Points, in no order, along strands that fork, close into loops and pass close to each other.
Points whose rows are less than 76.1 apart are linked; no others are. Some points are linked to none.
k219: [  6  29  12  -8 -34  14  10   9  -6  -1  -1  -5  26   6   0  -7  14  -6
  34  -9  -3 -20  -4 -14 -21  -4 -14]
k937: [  7  -4  29  10   7  11  16  -3  -4  18 -24 -15   4  24  18 -11  25  19
  28 -22 -16  -6 -25   9  12 -16 -25]
k206: [-21  27  -9  -6   1 -35  26  14   7 -32   9  23  -7   9  24  38  -9 -18
 -17  -9  17 -23  26 -16  -6   9  31]
k861: [  3  -9   6  15   7   2  -6 -20   6  29 -26 -28  -1  19  26 -14  17  -5
  19   3 -14  -7 -39   5  12 -11 -30]
k846: [ -3   1  -2  14 -23 -36 -10  19  -3   0  -4  18  10 -11  -8  37 -25 -20
  20  14 -13 -23  15 -20   4   8  13]
k895: [-20 -40 -11  -2   9 -30 -21  10 -24 -10   0  12 -23 -16 -12  38 -37  -6
  -4  32  31  20  38   1  46  -8  20]
k453: [ -7 -33  -6   4  17  -5 -21  19 -25 -16 -11  14 -24 -27 -32  41 -23 -16
   4  16  27  14  20   8  26 -24  29]
k95: [ -1   8  -9   1   9 -17  -1  31   1  -4   2  38 -40 -22  23 -15 -32 -21
   7   1  13  -2  34   4  25  23  41]
k707: [  5   9  -7   4  -3 -11  25  11  36 -20  12  16   9  -2  -5  -8  18 -27
 -19 -13  -6 -24  17   7  18  31  -5]
k657: [ 23  11 -16 -34  44  14 -12 -16 -13   7  32 -25  16  11   9 -24  50  -9
 -27 -30  -8  19 -26   9 -28 -28  -6]
k312: [-10 -39  -7   4 -21   9 -39  27   7   6  -1   5 -21 -24 -12  -9 -17  -1
  12  40 -13   7   9  10  43 -22   0]
k904: [-27 -12   6   9 -28  -3 -17  12  11   9   9  16 -25 -12  -9  -6 -11  16
  17  12   0  10   8  19   1  19   0]
k737: [  0  25  -1 -10  18  26  21  -8  14  11 -17  -7  30  25  -1 -21  20  13
  14   5  -5  11 -33 -12   3  -6  -3]
k899: [-19  -7   0  34 -37  15 -35   4   5  21   1   3 -10   8  14 -12  -9  34
  20  10  -9   3  -6   7   0  -3  -1]
k608: [ 10   9 -25   4   3   9   9 -27  16 -19   9 -15  30  -3  11 -34  21 -19
 -35 -31   9  14   3   5 -19  -9  -5]
k101: [-17  19  18 -11   3 -12  -9 -34   9  20  -7 -20  17   9  27 -27  22 -12
 -14  25 -18 -23  -7  14  -6  -9 -29]
k196: [-18 -24   0   9  -6  14 -33  22  11   1 -24   4 -19   7 -15   6  14  11
  15  28 -16   5 -17  19  30 -24   0]
k78: [ 16  -2   6 -17  19  14 -16  -3 -11  31  13 -38 -10  16  14 -16  14  14
 -11 -15 -26 -14 -22  11 -26 -10 -29]
k309: [  3   7  -6  37   5   3 -18   1  -9   6 -20  31   6 -19 -17  15  -8   6
  14   9  11   3  18  18  20 -16  15]
k361: [ -6  11  -4  22 -16  22 -14 -11  13   7  -9 -10  -1  15  12 -16  -3  32
  -5  -5   0   1 -16   6  -4  -8  -8]
k993: [ 11  -7   7 -30  25   4   6   5  -3  15  41   4  11  10  -2 -15  45   5
 -32 -26  -9  25 -23  -4 -30  -9 -10]
k389: [ -4  37  14  -3  10  13  -7 -35  16   2 -21   1  15  -9   3 -28  20 -16
   1  31   9  14  -6  24   8  -7   6]
k978: [  2 -10   7   8 -13   7 -19   7  10  10 -14  -8 -13 -19  -6 -22 -18  -6
  15  40 -44  -9  21  10  35  -8 -10]
k638: [  6 -13   4  -2  14  -6 -12   7 -13  -1  -3  28 -35 -36  -4 -12 -37  -9
  -8  19  35  16  19  10  15  18  26]
k318: [ -5   6  -3   4  -9 -21 -23 -13  19  23   4 -25   3 -12  30 -27  15  -9
 -12  -9 -25 -13   2  20  -4  18 -19]
k256: [ -3  -1 -11  16  10  14   4 -23   7 -20  -7  23 -16 -14 -21   5 -17   8
 -24   4  12  28  -3  22   0  19  19]
k63: [  2 -19 -12  22 -32 -18 -32  -6  27  29   9 -18   1   0  26 -19   2  -6
  -4   4 -23 -23  -3  -9  -5   6 -24]
k99: [  6  -6   9  24 -25  -1   5   8   2  -1  11   2  20   2   3 -11   1   5
  -8 -31  -9 -16  16  13  -9   4 -21]
k931: [-13  -3  -3   6  32 -44  29   8 -17 -19  -3  17 -26  -7   2  42 -36 -16
   1  20  18   1  20   7  15  25  29]
k564: [ 20  16 -21   9  -4   5  21 -13   0 -36  23 -12  27  -2  -2 -13  11 -15
 -16 -42  25  11  17  -6   1  -8   4]
k548: [ 27  -8  15  -3  -7   5  -9 -25  -9   6   4 -17   3   6  30 -31  50 -21
   1 -33  -9  -2 -15  -4 -27 -19 -24]
k339: [ -1  12 -11  -8   9  -3  26  -1  24 -20   1  18  10  -3 -13   0  27 -15
 -37  -2   1  20   6   4  -5  25 -10]
k481: [ -2 -24  -5  27 -31 -21  -3  11 -16   7   5 -12  10  14   5  41 -16  22
  24 -17  10 -15  -5 -10  -9 -13 -12]
k388: [ -4  -8  10  15  -9 -20  10   4  -7  -7  22   6   1   7  -4   9 -17  14
 -27 -28  13   1  21   8  -4  20 -10]
k600: [ -8  -3  16   5  17  19 -18   1  16   8 -25   3 -26  -4 -11 -10   8  24
  17  22   3   5 -24  11  25 -14  26]
k259: [-10  -4   9  -4  13  14   6  -3  20   3   3 -11  -5  12 -29  11  17  23
  -9 -17   2   7 -38  -7  -8  10   5]
k367: [ 21  -1   7 -29  23   2  -5 -11 -30  27  -7 -44 -17  27  49 -13  16   9
  11 -28 -28 -28 -39  16  -5 -18 -10]
k730: [-24   1  15  10 -20  -9  -8  22 -11  -5 -10  24 -26  -7 -19  20 -15  10
  33  21  13  12   7   3  -9  10   8]
k368: [  0  -3  12 -11 -15  16  -8  18  16  18  -6 -25  -1  10   1 -18  11  10
  13   8 -38 -19 -35 -18 -11  -8  -6]
k995: [ -4  13 -20   4  10 -22  16  13   0 -29   4  27 -22  -8  16  14 -17 -15
  -2   2  16  -9  26   5  13  24  39]
k530: [ 23 -16  -5   5   9  27  16 -20  -9   0  19  -6   9  24  -4  -3   6  27
  -4 -36  17   4 -27  -8 -31 -20   2]
k687: [  6  32 -22 -17   7  -3  31   1   3 -41  14   2  29 -12   6  13  -6 -27
 -11 -28  31   5  24 -10 -17   6   9]
k760: [ 11  -4   6  -6 -27  20  -5  12  15   4  -5 -13  11   8 -21   2   5  -4
 -13  20 -39 -25  -9 -24 -14   2 -15]
k131: [ 10   4  -2  -2  -6 -21 -15  13  -9  -2 -21  27  -4 -40  -6  32 -29 -16
  15  31   2  -7  29 -26   3  -3  27]
k896: [ -6  -2  12  10  -4 -11  -5 -35  -6  28 -14 -38  17  11  26 -13   5  -2
   2  33 -29 -18  -7  11   6 -11 -46]
k65: [ 12  21   6 -36   1  30   4   3  -5   3  23  -3  34  15  15 -36  50 -14
   2  -2 -17   6   4 -18 -16  -9 -17]
k276: [ 39 -12  22 -21  14  13  -7 -11 -23  24  -7  -5 -26  13  44 -18  41  -5
  11 -33 -28  -6 -41  -7 -18 -15 -16]
k793: [ 31 -18  15  14 -13   1  -2  -9  -4   3  19  -6   7   4  20 -27  20  -8
  -8 -41   0  -5   5  -1 -13  -5 -22]
k567: [ 31 -29  -5   5   8  31  -4 -15  -9  15  11 -24  -8  21   7   2  17  29
  -8 -26 -16  -7 -24  -4 -12 -17 -30]
k866: [-13 -16  -6  15   3 -11  11 -14 -14 -14   4 -12  11  11 -36  47 -26  11
  -2  -3  34  15 -17  -6 -12  -2   5]
k576: [  6  23  21  -1  20  14 -17 -23  10   7 -15   7 -19 -22  -5 -27   5   3
   4  30   3  12 -14  19   6 -10  25]
k134: [ -9  21   0  -3  10 -31  39   6 -23 -11  11  -6   3  22   1  48 -30  -9
 -22  -9  16 -14  26 -16  -5  24  18]
k650: [-37  -5  17  -1   6 -29  -4  13 -25 -15 -19  17 -25  -8 -18  48 -21   7
  10  32  12  17  17  -2 -25  12   8]
k80: [ 12 -10   6  -5  33 -33   2  22 -20 -14 -19  33 -28 -32  14  40 -34 -20
   2  20   5  -9  28 -10  -2  -2  25]
k857: [-35 -17   9   1  12 -34 -17   6 -29  10 -14  10 -17 -16   1  54 -35   3
  -9  32   9  24  32  -9  10  -9  27]
k834: [ 11  28 -18 -22   3   5  15   3  -4 -26  -3   4  10 -17  -7  37 -12 -17
  12   0  21   0  18 -19 -30  12  -7]
k100: [ -2  -6   1 -18  26  -6   7 -13   4  13  24 -19   5   2 -16  -2  18   6
 -37 -33  -6  12 -43  16 -21   3 -15]
k152: [-17 -13  -1  -2  -9  19  13   0   6  -3  -8   5  -1  24 -39  27  -3  19
  -2   1  23   7 -32  -9  -2  -4  15]
k149: [  4 -17   5 -13 -13  19  20  25   1   1   4  11   4  -1 -22  10  -4   4
 -10   6 -20  -4   2 -23 -18  26 -25]
k583: [ -7 -43  -8  15  -4   1 -34  22   5  -2  -3  29 -33 -13 -21   4 -27   0
  -4  31  -9   2  24  -3  36  -2  21]
k177: [  9  17  25 -15 -23  13  15  -7   3   3   6 -12  39   8  -7 -30  25 -21
  18   7 -17 -10   5 -13  -4  -4 -24]
k456: [ 13   6   3  10 -18  10   0   4  11  -8 -13   6  14  -6  -4 -14 -16 -10
  11  23 -28 -19  13  -5   7  15  -3]
k519: [ -5   4   4   6 -26   1  -7  21 -17   5  11  -5  12   6 -15  32  -2   5
  36 -12   8 -12  -5  -7  -8 -16  -1]
k150: [  1  31 -12  14 -14 -12   0 -21  13 -15   3  -6  15  -1  11 -28   1  -9
   7  -4  14  -8  31  16  19   9  -5]
k750: [ -2  29   1 -23  18  29  15 -14   8  12  -9  -8  29  16  17 -36  44 -14
 -11  -1   0   7 -19 -11 -10 -17 -17]
k180: [ 13  -3  13 -28  -6  32  18  12   0   8   0 -34  11  31   4 -18  18  36
  11   1 -38 -20 -33 -23   6 -23  -7]
k515: [  7 -12  13   2   5  11 -28   9 -20  22   1  17 -25 -38 -15 -22 -28   0
  18  23  21  17  32  11  31   1  17]
k880: [  8  32 -15  11  -1  21  -7 -27  24  -9   4 -13  19   0   7 -22   1  11
 -23  -8   7  10 -18   7 -24 -11  -3]
k6: [  1   6   4 -26  -1  16  20  16  16 -10   1   7  15  -7 -22 -10  15  -6
 -13 -11  10  11   0 -10 -17  31 -22]
k763: [-13  -5 -10  19   5 -35  22 -22  -4 -18  15  -8   8   4 -26  32 -29  15
 -10 -13  28  21  12  12   3  18   6]
k789: [  4  23 -13   5  -7   5   7 -15  16 -23  -5   3  -5 -23 -10 -11 -10   7
   8   3  16  11  17  24   5  14   4]
k777: [-16 -14 -12   1   9  15  16  -5  -6 -29 -15  22 -21  -7 -34  28 -23  10
  -8  21  23  16   6  15   9  15   2]
k509: [-37 -16 -16  21 -10 -23  -6   4  11   8  23  20 -16   4  14   1 -37  11
  -5  -2  18   0  18  -5  37  22  17]
k648: [ -1 -13 -11  -7   0   0  24  22 -12 -19  -8  12  -6   6 -33  36 -23  -4
  -8   6  -7  -6  16  -3   4  25  -9]
k970: [-11  32  -7 -17  -3  10  18   3 -19 -10   2  12  14   4  -9  29  -5   3
  11 -11  27  18 -14 -11 -34   0   7]
k74: [-22 -11 -14   9 -17 -27 -29  23   0  12  13  29 -14 -19  13  -7 -48   1
  17   2   6   1  38  -3  21  13  34]
k747: [  0  27  -2  -4 -12  -7  12 -17  16 -11   8 -25  31   3  13 -40  26 -28
  -3   9 -12 -21  35  -6   8   1 -18]
k675: [  5 -25  -8  24 -19 -24   1   4  22   4  -3  13   7  -1 -17  20  -6  -4
  -7  10  10 -17   4 -16   4  13   9]
k860: [  7   6  -3 -13  34  11  18  11  -2  22 -23 -23   9  23  13 -16  18  22
   8 -29 -16   1 -46  -1  16 -12   5]
k893: [ 30   5  -6 -43  41  15   7 -15 -15   8  11 -15   6  23  38 -35  47   1
   1 -40 -10  18 -39  -9 -13 -36  12]

A piece is all that can be reached along the links. How many separate loops has the piece of each point below (a circle has one, a figure eight two, a Y none), and how many tips (points with one link)?
k600 | loops 0, tips 6
k206 | loops 0, tips 4
k548 | loops 0, tips 2
k970 | loops 0, tips 2

A tip is a point with one link. Name the tips that can be reached along the links from each point below, in the order of the rows.
k131 | k134, k515, k509, k675
k904 | k453, k970
k388 | k530, k893
